A landscape with many valleys, sampled at points; each row gives a point and its height.
From any point a ball rolls to the lowest of the 2 points nearest to it. It stops when none of these is lower. Distance is the straight distance between rows; heights are no part of it.
gola: [ 85  96 105 118 112 152 144 137 147 144 197 144 139 125 170 118 138 119
 140 159 106 168 127 121  72 125 131 114  94 108 137 113 102  63]  height 322
gof: [ 89 118 138  97 137  73 135 134  99 186 141 201 142 165 100 108 105 121
 153 121 103  70 151 138 160  88  81 121 136  78 139 128  90 130]  height 396
lusi: [166 139 147 133 141  76 154 156 156 183 108 142  50 160 144 107  96 114
 132 102  97 117 139 169 132 145 115 165 132  96 122  97  92 124]  height 501
dipo: [ 74 131 118  95 163  73 126 103  65 130 143 130 218 146 107 132 166 141
 103 171 163 108 160 126 154 136 128 119 126 161 143 159 135 184]  height 380
pavu: [164 126 122 142 102 162 182  72 156 134 135 131 107 115 117 134 152 137
 149 105 132 140 106 146 162 100  84 128 125 119 142  90 134 131]  height 271
Tal: [142 128 147 106 126  75 151 137 124 188 131 144  85 161 119 118  98 112
 138 121 103 101 148 163 127 114 111 146 136  91 143 106  87 125]  height 472
ruf: [147 146 124 153 126 146 113 148 167 121 130 150 108  83 137 116  87 127
 132 102 112 141 104 127  92 123 118 140 118 100  97 142 140  87]  height 475
gufo: [135 132 123 111 132  86  93 121 113 150  53 118 105 192  50 129 124 103
 111 125 124  52 181 132 181 175 136 148 167 167 149 115  96 166]  height 382
temi: [189 157 164 150 115 138 158 112 164 121 119  41  57 132 159 138 159 124
 145  96 127 188 134 168 161 123 170 138 155 149 131  68 122 134]  height 555
nanug: [153 118 144 166 137 128 141 126 160  91 108  87  59 177 157 143 190 123
 135 105 149 152 153 153 184 153 128  83 164 144 166  75 101 133]  height 497
simes: [187 182 165  90  96  94 143 112  97 145 148  75 129 100 111 133  60 116
 123 109 118 117  89 155 130  59 156 166 146  92  91 174 128 153]  height 508
Masom: [147 154 131 135 143  89 116 162 133 163  94 116 105 139 145 129 108 127
 108 132 136 114 122 145 106 165 132 158 129 134  99 139 137 125]  height 756
pegin: [ 94  96  67 120  92 225 144  58 138 127 173 146 184 119  80 113 126 128
 125 152 112 111 140  98 113 130 112 146  96 136 128 108 113 101]  height 353
norok: [108 136 130  59 101 129 160 121  93 144 191 108 198 107 155 121 117 126
 121 153 120 167 105 128  83  82 151 153 103 120  91 157 126 109]  height 815
Kop: [ 97  94 108 173 139 145 150 125 113  89 131 157 158  81 158 152 170 158
 117 107 131 161  89 111  99 108  94 113 110 138 141 170 180 127]  height 358
gapob: [163  78  91 175 128 110 183 113 127 167  87 142  71 110 131 142 143 145
  82 107 107 150 124 161 114 131  95 197 103 156 112 121 151 158]  height 620
Fuga: [101 138 118 114  95  96  39 134 104  99 128 115 176 171  77 129 120 106
 125 166 148  70 159  88 115 132 154  57 154 128 142 156 121 117]  height 666
Pimu: [176 174 121 127 106 152 160 108 142 173 127 118 115  73 162 112  92 137
 120  99 117 165  89 139 107 101 144 191  94 122  87 133 165 117]  height 473
nok: [142 140 115 154 134 187 100  94 154  97  80  89 119 175 130 144 182 126
 135 147 173 122 126 108 218 185 140  90 145 184 155  76 109 132]  height 526
Mati: [ 94 106 126 141 152 129 125 186 124 110 142 181 159  76 192 120 111 131
 105 134 101 172  98 109  40 133 139 147 102 120 103 183 157  79]  height 402
Buka: [118  87 137 159 145  92 142 146 145 112 124 127  79 184 147 136 183 121
 139 112 131 138 175 153 160 127 106  53 170 125 187  84  92 145]  height 482
Sufe: [121  83 117 155 139  94 135 119 125 110 110 122  94 205 125 132 177 122
 102 138 115 112 182 148 166 146 103  74 169 163 193  95  92 155]  height 467
nipem: [103  98  54 124 118 238 124  63 154 142 141 137 161 119 102 116 130 137
 138 159 128 132 154  89 138 176 140 167  73 169 127  88  92 120]  height 315
tuk: [162 164 131 112 122 163 152  59 118 135  79 101 141 132  83 133 147 132
 138 128 163 102 119 125 205 132 139 161 127 165 133  94 150 171]  height 280
pim: [140  38 101 157 127  89 197 107 121 161 121 153  96 148 134 140 156 140
  74 133  99 152 145 158 115 138  83 163 110 168 159 114 124 170]  height 652
mari: [143 124 112  91 127 118 147  90 129 173  81 128  94 159  44 124  96 102
 124 132 104  82 183 140 152 177 142 209 114 166 132  93  97 142]  height 245
turo: [ 91 110 110  85 167 118 182 101 104 176 126 181 119 170 115 124 140 130
 161 142 101 119 198 131 159 157 107 164  87 142 152  72  69 138]  height 391
Kagit: [130 200 155 105 120 156  72 155 139  99 116  81 151 127 161 119 147 113
 148 142 170 139 105  89 116 142 197  88 133 133 110 128 136 106]  height 708
filuf: [ 97 159 154 110 107 125  80 164 117 117 128 177 159 169 114  99 110 101
 170 120 151  68 137  98 159  91 115  47 169  51 125 139 111  97]  height 423
telo: [105 118 144 107 132  74 136 136 106 147 148 107 124 180 148 134 158 122
 131 150 139 128 156 147 135 119 131  87 150 124 156 109  96 138]  height 416
malar: [128  50 100 167 120  92 198  98 126 137 153 155 111 130 111 146 157 144
  87 115 100 154 126 152 116 111  58 141 119 143 166 128 138 157]  height 668
rubus: [143 158 118 100 136 162 131  83 109 152  98  87 153 129 136 127 144 132
 143 163 165 144 148 114 165 173 193 181  86 190  95  91 128 157]  height 903
Kisu: [154 152 148 150 173  94 121 156 128 150  34 132  93 172 129 123 148 121
 113 105 160  74 126 152 177 171 110 136 152 140 122 126 128 164]  height 485
puden: [131 137 126 121 153 103 138 152 117 165 110 126 125 153 166 124 150 128
 120 151 138 129 127 141 114 158 136 148 114 136 119 130 121 127]  height 779
kanu: [ 99 115 164 102 167  33 155 160  89 181 135 185 155 141 133 110 125 136
 105 122 130 114  97 151 152 103  89 143 128  86 119 176 138 182]  height 263
dufa: [112 117 120 126 140 153 189 118 125 153 138 203 170  94 159 112 137 135
 117 122 123 126  85 139 150 107  79 167  98  96 106 145 150 112]  height 329
feg: [163 129 158 126 136  95 178 131 121 138 141  88 102 143 170 142 153 139
 124 119 133 168 122 167 136 107 126 137 140 127 134 110 119 154]  height 515
Gumu: [163 116 146 138 116  73 133 134 101 115 114  56  95 141 132 151 155 139
  76 102 138 156 131 152 126 125 154 135 162 172 138 155 150 209]  height 445
pagit: [ 78 106 137 117 166  37 137 163  82 178 119 171 148 155 123 123 142 139
 100 137 141 100 126 143 132 142  99 126 119 124 146 163 129 185]  height 47
ziba: [149 146 166 109 101  93  85 152 108  73 191  61 130  96 112 152  82 111
 138 128 128 155 120 115  79  56 173  91 167 100 116 184 131 127]  height 588
tav: [170 144 158 115 109  84 136 107  96 135 116  64 119 139  91 149 113 128
  93 116 140 109 119 155 152 113 147 144 165 155 135 144 139 183]  height 507
dases: [109 137 119  82 119 152 118 127 128 178 161 105 137 145 129 106 110 106
 153 179 121 137 146 125  95 151 168 156  89 135 111  90  86  97]  height 743
novo: [108 107 110 103 158 110 166  74  95 118 136 119 163 175 135 138 170 139
 118 176 134 136 203 117 180 165 133 133 117 191 159  86  99 165]  height 572
tebo: [105 100 113 111 139  57 130 169 109 199 136 155 121 149 134 117  95 121
 116 142  89 110 149 132  63 136 119 149 111 114 123 146  97 125]  height 538
dap: [121  97 139 140 163  37 120 184 108 190  76 165  69 184 126 113 131 122
 101 105 111  92 157 160 127 166 108 147 139 139 141 132 103 172]  height 583
Tad: [147 164 143 119 100 190 134 126 192 131 157 186 121  95 135  86  80 111
 165  95 120 119  86 130 140  99 105 129 134  40 109 110 105  96]  height 147
Noviv: [119 157 118 110  89 123  66 120 116  92 141  67 167 155  89 137 139 110
 119 168 154  95 154  96 117 146 179  72 153 158 146 131 130 114]  height 679
sulu: [164 140 141 191 146 120 127 149 134  96  87  86  85  97 156 150 160 151
 129  97 144 162 122 143 138 136 137 123 139 163 119 131 180 146]  height 264
fazu: [108  99 129 129 107  70  69 177 112  99 172  95 138 134 118 148 109 120
 103 156 118 146 151 108  39 129 166  85 136 137 135 176 126 132]  height 367
bamas: [103  95 101 126 117  96 132 130 116 173 143 158 131 129  97 118  94 123
 107 149  93 100 132 127  83 136 103 161 105 117 110 153 121 118]  height 579
Rer: [132 159 122  76  96 171 136 119 121 172 169  95 166  91 168 104  86 122
 131 150 121 162 105 117  69 119 181 181  93 134  72 131 127 102]  height 798
Diri: [149 148 118 178 116 146 133 125 135  98 114  78  99  63 137 143 126 164
 138  79 123 177 114 133 111  96 134 134 124 154 122 139 191 140]  height 173
Molug: [110  86  87 174 140 204  83 142 170  47 130 139 106 115 104 155 159 147
 128 127 131 137 141  84 128 143  95  67 144 142 149 147 126  66]  height 509
dib: [148 204 167  83 111 147 116 102 124 145 132  91 157 127 107 111 108 114
 152 130 167  91 110 131 169 115 167 125 141  97 116 120 130 138]  height 428
domu: [117 105  67 146 109 238 109  83 159 127 121 123 140 129 117 129 145 136
 129 161 141 135 125  88 135 176 141 129 106 175 131  96 107 105]  height 274
lan: [162 204 165  71 124 141 168  88 108 162 129  99 147 117 128 115 112 125
 152 125 152 123 110 158 183  96 151 173 118 109 100 103 130 159]  height 381
sov: [159 119 108 179 150 133 101 182 173 132  80 107  46 123 168 129 137 122
 124 121 117 153 124 138 103 201 151 153 129 164 100 113 128  89]  height 561
Bifib: [118  66  89 137 110 161 191  80 138 164 175 137 126 143 137 137 153 138
 131 161  96 171 145 142 114 131  95 142  85 153 148  72  94 102]  height 692
Loza: [122 149 121 140 126 203 108 162 142  79 103 174 164  85 160 113 118 131
 123 110 140 129  79  92  95 141 142 134 115 119  93 152 158  88]  height 745
dob: [191 116 130 165 124 123 190 106 146 152  86 125  72 112 137 131 138 135
 118  90 114 158 122 163 151 111 114 186 119 145 119  96 154 146]  height 595
Semad: [137 131 132  97 129  99 125 108  83 129 116  54 141 167 114 133 153 124
  95 159 138 128 171 139 144 159 176 145 141 201 139 120 119 174]  height 458
Fodog: [149 134 111 134 123 155 147  83 124 124  85 137 140 131 110 133 155 143
 122 119 151 102 112 128 173 133 101 140 125 149 128 106 156 146]  height 219
mip: [ 95 122 128 125 143 125 110 129  97 109 118 128 185 131 148 135 172 132
 116 164 156 122 122 101 109 154 129  94 120 148 129 160 147 124]  height 187
rufu: [ 91 135 141 114 118 106  94 148 124 122 142 151 151 158 122 120 124 111
 143 134 141  93 134 112 127 112 117  78 147  85 136 151 122 111]  height 401
Zos: [135 146 142 180 145 105  27 185 154  79  58 126 116  88 102 145  91 123
 107 111 137 103 117  95 104 158 141 121 166 141  96 185 166 118]  height 680
pusen: [125  86 127 196 157 153 104 177 138  69 126 147 109  43 142 148 118 151
 130 102  92 165 115 130  86 112  90 125 123 136 125 148 197 119]  height 427
nen: [110 114 139  77 124  64 177 107  94 192 156 158 134 148  84 115  88 123
 144 135  92 104 160 161 130  93  94 163 115  93 140 127  86 151]  height 434
gedip: [168 124 143 135  78 134 178  54 121 103 178  79 120 121  84 157 112 142
 123 102 120 135 117 153 149  51 110 109 154 116 163 125 132 151]  height 565
Ratas: [172 180 158 119  89 115 131  93 113 110 122  49 119 124  98 147 122 130
 123 104 149 125 101 142 157  88 152 127 165 135 129 143 148 155]  height 540
nazat: [114  93  83 124  93 194 134  87 147 128 147 169 152 113  90 120 106 132
 117 130 111 101 112 102  99 127  93 132 112 123 115 133 121  83]  height 378
pov: [134 119 112 108 117  88 106  95 114 148  84 111 116 171  36 126  89 108
 111 147 112  48 195 124 157 166 150 168 143 173 152 124  96 157]  height 334
kuri: [139 140 144 166 164 132 117 149 147 101 102 124 106 126 167 133 164 142
 138 113 154 131 109 131 144 141 118 104 140 109 128 130 147 123]  height 335
nebu: [ 61 112 125 101 182  60 128 142  61 159 125 158 185 163 129 121 170 143
 106 157 146 103 162 126 153 143 113 118 126 151 152 153 124 187]  height 273
sotu: [150 150 146 130 158  70 114 170 149 178  58 151  58 178 122 122 104 116
 119  95 120  75 148 165 153 164 111 159 155 120 121 118 108 141]  height 533
nal: [118 137 112  76 148 103 157  99 115 183 105 141 101 165  82 114 100 110
 152 136 101 105 196 129 145 163 147 201  94 139 131  82  76 137]  height 326
bemid: [149 162 138  79 139 167 167  95 152 192 128 131 116 127 133  98 104 116
 171 142 131 136 115 140 163 140 138 189  93  99 114  65 101 140]  height 312
kovu: [151 176 166  72 100 120 125  83  93 146 142  95 171 111  69 126  67 117
 134 129 139  74 108 138 149  87 154 165 140 100  99 157 127 153]  height 474
Gevev: [124 135 104 127 146 161 131  72 118 111 105 116 160 173 120 139 180 136
 130 167 159 115 170 116 207 174 140 122 112 188 149  75 112 152]  height 548
Vefu: [ 84  82 152 138 155  29 128 192 101 139 140 130  93 188 157 133 177 132
 106 115 132 147 158 158 141 127 126  58 162 127 184 126 102 179]  height 646
Ril: [ 79  89 145 139 177  44 140 191  97 130 156 129 111 160 206 137 194 142
 120 146 146 183 134 145 119 135 131  75 137 130 158 134 116 138]  height 673
tugen: [126 105 109 146 166 163 161 120 128 144 103 193 134 119 141 133 153 152
 122 118 137 103  86 133 153 125  75 143 115 103 121 146 148 114]  height 365
tufit: [ 90  89 105 113 167 145 186  95 116 152 130 176 127 168 150 130 173 138
 163 160 116 147 175 132 187 158  99 141  94 152 162  63  79 124]  height 425
zev: [ 84 103 111 109 124  49  88 178  92 161 154 128 146 157 123 123 118 118
 108 168 121 117 150 113  56 141 150 106 125 139 132 162 104 123]  height 460
pumiz: [123  71  77 135 116 159 177  96 133 176 152 136 115 135 136 133 135 131
 117 166  96 164 149 130  85 159 114 182  66 169 120  87 105 100]  height 705
tased: [140 107 106 172 143 153 123 152 175 104 137 143  82  81 137 141 132 139
 141 112 103 156 124 132  97 129 102 130 112 116 118 128 145  95]  height 454
dogi: [127 103 144 112 128  74 141 107 109 122 106 102 108 215 110 117 167 104
 104 132 123  94 192 140 179 137 116  85 174 165 196  80  83 179]  height 450
fomoz: [112 116 107 126 126 167 153 139 163 163 171 159 115 122 179 106 123 122
 148 142 105 159 119 129  92 134 118 140  88  91 117  98  96  72]  height 354
Kez: [150 142 101 100  93 177 161  54 129 174 116 115 150 108  61 120  89 124
 126 131 123 109 125 127 137 122 143 200  99 145 114 106 130 135]  height 418
vufeb: [120 154  97 110 127 166 110  73 118 139 107  92 168 134  95 143 134 132
 130 160 155 116 164 102 148 189 181 179  93 199 108 100 121 142]  height 891
Rok: [177 183 158 155 157 124 129 145 153 124 100 174 106  76 165 105  90 135
 126  70 128 124  81 146 159 105 105 144 137  73  93 168 177 134]  height 238
Sur: [153 167 181 117 118  56  66 186 122 101 163  85  95 110 114 134  74 101
 144 127 123 137 142 129 106  75 169  93 177  78 118 178 118 134]  height 603
Nifum: [150 177 166 143 156 133 143 153 135  93 108 184 148  80 178 107 111 139
 141  73 146 120  72 138 168  93  96 119 146  66 109 172 179 123]  height 206
ges: [154 152 134 162 152  85  76 186 142 131  64 124  92  88 147 135 102 125
  95 112 133 121 115 127  90 172 157 154 133 147  82 175 169 124]  height 716
pinet: [121  65  97 195 155 139 138 140 138  88 121 167 112 104 133 159 176 165
 114 105 125 139 114 133 144 121  62 101 133 129 153 158 157 136]  height 393
tumu: [107 132 138 132 133 119 117 138 136 113 143 124 126 152 142 132 154 122
 150 135 141 123 133 130 129 121 126  69 141  99 139 125 118 103]  height 375
Zodo: [127  80 121 157  95  75 129 126 143 134 172 140  96 119  87 137  82 127
 123 123  96 122 129 135  78 103  96 128 132  93 133 147 109 110]  height 589
Dip: [108 107 123 142  88  76  70 182 136 118 178 109  90 159 107 145 101  95
 159 143 105 130 178 111  79 106 148  62 150  98 151 133  97  88]  height 255
sada: [112 146 146  93 115 171 160 112 157 155 165 193 145 125 129  86  98 117
 166 117 123 105 105 132 164  96  93 129 120  46 115 102  98  96]  height 109
Kameg: [160 169 131 101 125 155 171  90 104 180 117 119 148  98 145 114 125 136
 130 125 138 148 109 143 140 107 155 200  83 136  90 110 158 147]  height 432
soz: [125 155 176 146 126 140 132 148 121  55 139 179 173  68 158 110 102 137
 138  81 125 143  80 121 130  67 107 106 146  77 109 171 178 123]  height 171
paved: [174 141 158 130 116 103 165 124 130 109 164  53  79 125 154 155 152 134
 124 104 125 187 136 173 124  90 140 121 161 123 135 108 120 150]  height 535
tonu: [130 180 136 122 145 174  60 166 147 106  86 115 137 120 174 108 139 119
 135 140 163 131  94  93 118 175 185 105 120 143  98 134 147  93]  height 723
rudu: [116  94  79 138 144 237 127  87 158 122 105 142 138 152 132 134 174 155
 137 161 153 124 127  93 180 172 117 104 108 155 144  90 102 106]  height 233
fime: [105 164 120  79 121 168  82 144 140 164 140 106 152 134 148  97 113 100
 157 167 147 118 129 102  98 175 195 134 101 132 102 107 109 103]  height 763
duzo: [137 152 146 181 130 181 123 139 146  50 132 115 127  53 147 125 129 147
 169  73 115 165 105 124 133  68 108 103 126 123 128 132 199 120]  height 94
Bolan: [139 154 152  75 104  93 121 134  97 113 188  70 148 121 122 141  96 112
 136 148 131 138 102 129  90  61 166 106 150 102 112 174 118 132]  height 571
gak: [163 175 139 101 151 169 171 117 167 197 120 162 109 103 203  86 118 121
 159 127 128 149  85 155 161 144 129 171  87  89 102  85 118 121]  height 366
pagon: [ 97  95 142 183 162 134 113 170 112  54 144 133 153  45 146 145 140 156
 132  97 110 188 106 114  85  82 100 100 121 141 137 166 213 144]  height 398
taled: [ 99 100 125 161 126  69  81 156 115  80 130 128 137 152  95 143 144 135
 107 138 143 101 135 109 111 127 109  53 162 131 158 163 134 164]  height 639
dazo: [115 150 131  67  97 123 129 113  73 137 169  91 200  92 120 124  85 128
 106 144 123 133 102 120  74  97 160 176 112 133  80 188 143 134]  height 831
lufa: [135  87 134 154  92  94 151 104 135 114 187 134 103 124  77 140  99 129
 135 115 104 124 130 144 118  81  84 104 149  81 158 134 112 131]  height 580
Muvi: [123 129 121 107 127  83 105 107 100 128 118 128 138 196  55 133 127 113
 113 142 129  56 182 134 179 132 113  95 170 146 185 107  86 167]  height 426
narim: [141 105 150 127 147 105 212 119 124 165 140 131 103 149 187 143 170 138
 138 134 118 188 127 167 153 115  97 149 115 137 137  85 122 138]  height 483
seba: [150 145 115 157 181 164  79 209 178 128  79 156  59 100 198 125 119 128
 144 121 113 153 121 125 109 192 147 130 114 111 110 131 126  66]  height 517
Migiv: [133 141 128 132 158  83 100 123 107 133  43 124 123 189  90 135 143 124
 106 125 155  66 158 136 181 180 114 127 168 159 142 127 125 180]  height 433
piv: [116 100 135 145  97  98  92 148 129  79 203  97 116 105 101 146 104 124
 138 147 100 162 157 124  56  85 138  84 142 112 152 150 118 105]  height 298
lunud: [105 132  95 120 101 187 105 100 107 114 120 137 194  97 118 124 123 136
 110 140 135 110 104  91  99 150 140 139  99 163  96 156 163 100]  height 862
zilup: [122 109 145 155 118  74  99 137 130  65 164  88 106 137  87 157 134 130
 131 119 139 120 150 140 126 101 127  51 176 122 170 143 131 159]  height 626
Kogu: [ 99 127 125 151 152 153  89 198 148 101 122 159 119 116 188 128 136 115
 141 136 120 163 121 104  73 158 143  95 110 110 122 141 133  68]  height 468
ped: [144 153 109 117  81 191 117  76 148 141 115  91 144 113  80 126 104 119
 137 119 142 106 108 114 141 136 145 155 116 147 118  99 140 117]  height 456
zov: [ 91 108 119 140 144 131 115 140  94  90 113 182 197 105 148 137 155 138
 105 128 146 106  87 103 117 130 103 110 122 125 117 190 174 127]  height 296
mupes: [157 145 138 150 131 155 123 114 163 107  93  90  87 173 138 145 177 119
 147 128 161 124 136 136 186 167 144  92 152 148 148  70 105 124]  height 511
karef: [115 104 136 168 155 174  50 200 154  44 108 177 117 113 102 136 120 141
 153 117 128 118 136  85 115 125  95  71 159 100 126 173 145  78]  height 527
gedom: [128 134 149 172 125  84  28 178 137  67 104 128 110 105  73 138  89 115
 132 124 135 106 140  97 103 127 134  85 169 111 117 179 153 125]  height 662
zis: [114 116 113  92 128 153 163 101 121 182 166 109 144 131 147 116 120 127
 145 173 117 158 158 128  99 146 154 181  73 142 112  88  96 114]  height 727
gub: [153 114  98 101 107 132 175  68 110 180 109 123 117 119  71 138  91 126
 110 133 104 115 153 145 118 142 127 221 103 166 119 109 124 152]  height 357
sogi: [130 125 103 163 117 208  74 127 182  52 125 109 117 107  99 146 158 131
 145 119 144 132 121  80 128 143 129  66 144 143 143 132 133  85]  height 502
durov: [117 174 137  87 109 154 118 121  96 123 137 110 198 100 135 117 110 126
 115 140 150 119  94 108 103 125 165 151 113 138  81 154 157 128]  height 848
kebo: [135 162 154  94 102 130 132  67 110 113 141 111 176 141  76 138 118 126
 137 126 154  76 128 133 178  89 120 104 152  99 146 123 130 156]  height 462
tepud: [106 154 131 131 101 184 115 158 105  79 111 182 208  75 149 115  89 119
 102 110 127 130  71  88  76 126 144 137 124 132  79 171 180 108]  height 755
gam: [ 74  97 112 106 123 104 129 159 124 159 189 133 134 153 169 134 142 121
 137 172 106 158 146 131  61 123 140  99  99 123 139 126 100  76]  height 270
Lanu: [101  80 109 176 178 182  75 188 155  49 124 160 100 109 130 158 169 156
 157 128 117 140 138  97 112 140 103  65 137 118 149 151 131  82]  height 518
fug: [146 136 129 125 150 148 170 135 168 191 135 153  79 129 189 106 127 126
 155 118 107 158 112 159 139 138 113 153  99  97 122  82  99 102]  height 394
Pomo: [ 91 139 112 124 145 122 127  91  70  97 132 128 229 127 125 141 174 153
  95 159 160 103 123 109 157 125 136 106 119 171 133 160 172 167]  height 316
Takid: [121 169 168 156 129 181 110 157 132  41 131 155 171  61 147 121 112 132
 154  85 127 160  90 103 116  87 125  94 145 102 116 157 179 108]  height 139
vip: [127 133 109 101 119 226 171  75 171 154 139 178 144 121 105  96 121 132
 163 120 135 107 108 118 184 115  96 149 115  88 128  78 105 118]  height 159
nabos: [106  79 139 136 164  50 151 171 104 158  96 154  87 205 156 118 174 128
 106 108 116 124 155 154 155 152  97 104 153 143 167 115  99 180]  height 623
lel: [ 87 134 148  95 164  60 163 147 104 195 131 203 156 137 139 102 110 125
 129 124 118  96 111 150 153 103  82 154 115  76 117 150 120 140]  height 345
repep: [133 155 107 147  77 206  91  86 156  90 125  79 152 113 102 137 145 128
 135 120 149 126 102  87 146 139 160  95 133 159 140 113 150 107]  height 486
Pora: [ 86  83 117 141 140 106 140 161 116 125 154 189 163  74 156 122 113 142
  94 120 101 148  89 113  63 114 100 159 103 120 105 200 165 114]  height 337
kup: [171 194 151 115  95 187 114 126 196 118 138 153 120  81 143  81  67 108
 162  91 132 125  85 121 150 112 151 134 143  64 108 114 131 105]  height 175
ditok: [110 125 142 148 123 159  98 156 150  65 166 112 147  84 145 134 119 128
 138 125 111 176 120 103  51 103 142  94 119 123 125 146 154  88]  height 463
Fako: [160 185 140  83 109 177 133 110 167 182 146 142 128 105 138  80  65 119
 150 107 120 121  92 136 135 121 152 179 109  83  87 104 115 112]  height 237
pide: [ 96 142  88 104 124 175  83 111 116 135 115 120 188 121 102 119 127 131
 111 156 145  95 144  98  97 174 162 161  99 172 100 142 143 118]  height 874
Zuz: [109 121 119 147 192 162  92 213 144 113 112 181 102 128 210 124 142 132
 156 133 115 153 116 115 109 162 144  90 112  85 128 137 115  52]  height 489
vikon: [119  77 108 147 102 121 183  95 142 136 182 133 125 122 138 151 148 137
 117 140 100 169 132 147 100 103  87 128 110 125 142 117 122 108]  height 681
Kimu: [100 124 142 148 141 145  97 178 136  81 146 164 150  94 170 129 114 126
 127 127 101 161 117 105  48 118 141 111 109 106 118 164 146  74]  height 441
sen: [160 120 153 102 127  97 154  99 103 123  87  74 104 183 123 130 159 117
 107 140 132 125 171 155 175 155 147 165 151 188 157  87 111 180]  height 387
Norag: [ 95  88 101 134 115 139 174 115 115 145 154 187 180  88 143 120 120 145
  98 126 103 143  96 123  82 103  89 169  92 123 100 176 159 102]  height 268
petuv: [198 149 158 163 132 122 161 124 163 127  66  91  49 132 151 135 159 126
 125  75 137 148 118 167 177 138 136 164 146 143 130  82 151 154]  height 575
nat: [ 81 100 127 111 114  70 120 177 125 149 196 138 115 148 154 129 116 108
 150 146 100 153 157 127  63  90 139  77 135  88 146 127  84  89]  height 195
Nipe: [154 140 149 167 142  78 111 168 113 104 106  77 104 112 160 146 151 156
  95 102 148 161 117 142 114 133 146 121 147 164 115 158 174 177]  height 356
regoz: [128 118 168 153 119  62  77 181 128  78 169  88  92 109  96 139  99 117
 161 118 120 133 151 144 115  75 132  63 178  89 156 143 133 160]  height 617
rela: [116  85  71 155  92 184 106  99 155 109 136 142 132 127  71 148 116 130
 102 140 106 104 129 104  97 153  86 122 120 140 124 139 130  83]  height 400
rakez: [130 166 121  94  96 185 107 134 158 163 141 119 160 101 148  93  89 112
 134 147 131 135 103 101  84 157 188 173  98 127  77 123 122 101]  height 782
Suk: [143 170 133 143 147 194  74 166 167  99  72 142 128  95 160 116 128 126
 133 103 156 121  87  93 134 165 155 121 127 118  98 139 158  92]  height 736
ked: [162 165 161 125  83 117 142  84 107  81 163  66 134 105  97 152 111 140
 131  96 152 131 100 143 159  47 125  90 169 114 140 152 146 156]  height 556
zek: [117 176 141 105 113 130  68 132 122  98 130  80 162 160 131 127 160 116
 135 167 180 108 138 102 140 159 183  54 148 141 142 122 130 118]  height 691
dit: [138 104 122 178 168 174 147 140 135  84  80 188 125  95 146 154 165 171
 124  84 140 128  83 124 174 107  71 116 137  95 125 160 179 128]  height 395
Bima: [158 103 156 129  84  99 181  66 140 124 174 118 100 139  66 143  95 128
 135 111 106 110 125 163 149  69  99 124 152  93 165 115  99 145]  height 573
lil: [168 167 130 142 101 153 129 128 153 128 129 121 109  58 141 108  59 131
 125  84 102 157  90 130  93 104 141 161 110 113  89 142 172  98]  height 494
tobe: [110  99  88 111 144 248 155  87 164 150 125 184 137 146 124 110 148 146
 165 141 141 115 118 103 183 145  91 137 108 101 137  90  87 109]  height 192
gafu: [133  84 132 132 153 125 208 102 121 147 122 153 105 162 182 141 185 133
 135 140 127 170 129 152 185 137  90 143 104 151 158  58 110 139]  height 457
meban: [129 107 128 124 118  68 117 140 102 132 133  80 113 174 116 139 139 117
  95 144 133 114 163 144 120 144 142 111 162 158 157 127 110 165]  height 466
tupez: [106 103 127 156 112  79  43 162 120  77 123 134 131 135  76 135 112 119
 124 133 133  95 143  87  90 130 123  70 160 120 145 182 134 131]  height 651
Gafiz: [157 138 142  89 133 115 167  76 110 130  88 110 126 164  93 128 147 117
 125 137 138 110 176 136 202 156 134 168 132 180 156  75 114 182]  height 342
lomik: [175 161 147  73 101 112 136 116  98 161 176  59 118 121 109 145  78 104
 119 138 120 128 106 153 108  80 178 162 142 125 102 151  94 142]  height 537

Call two points neighbours if one is among the 2 nearest of the other. Go from one point of each pair to the other, from neighbour to neighbour, staying as low as possible. Name the highest point that can't be avoided.
tumu and pagit | ruf
tumu and mari | sotu
duzo and Fodog | meban
mip and Norag | dit
pagit and lan | lil
nat and sada | fug
pagit and mip | dipo

For each start below, name the point where the ball stops.
bamas | nat
malar | mari
tupez | lan
seba | Norag
pide | mari
Ratas | duzo
Sufe | mari
nipem | sada
lusi | pagit
gak | sada
rakez | mari
Loza | lan
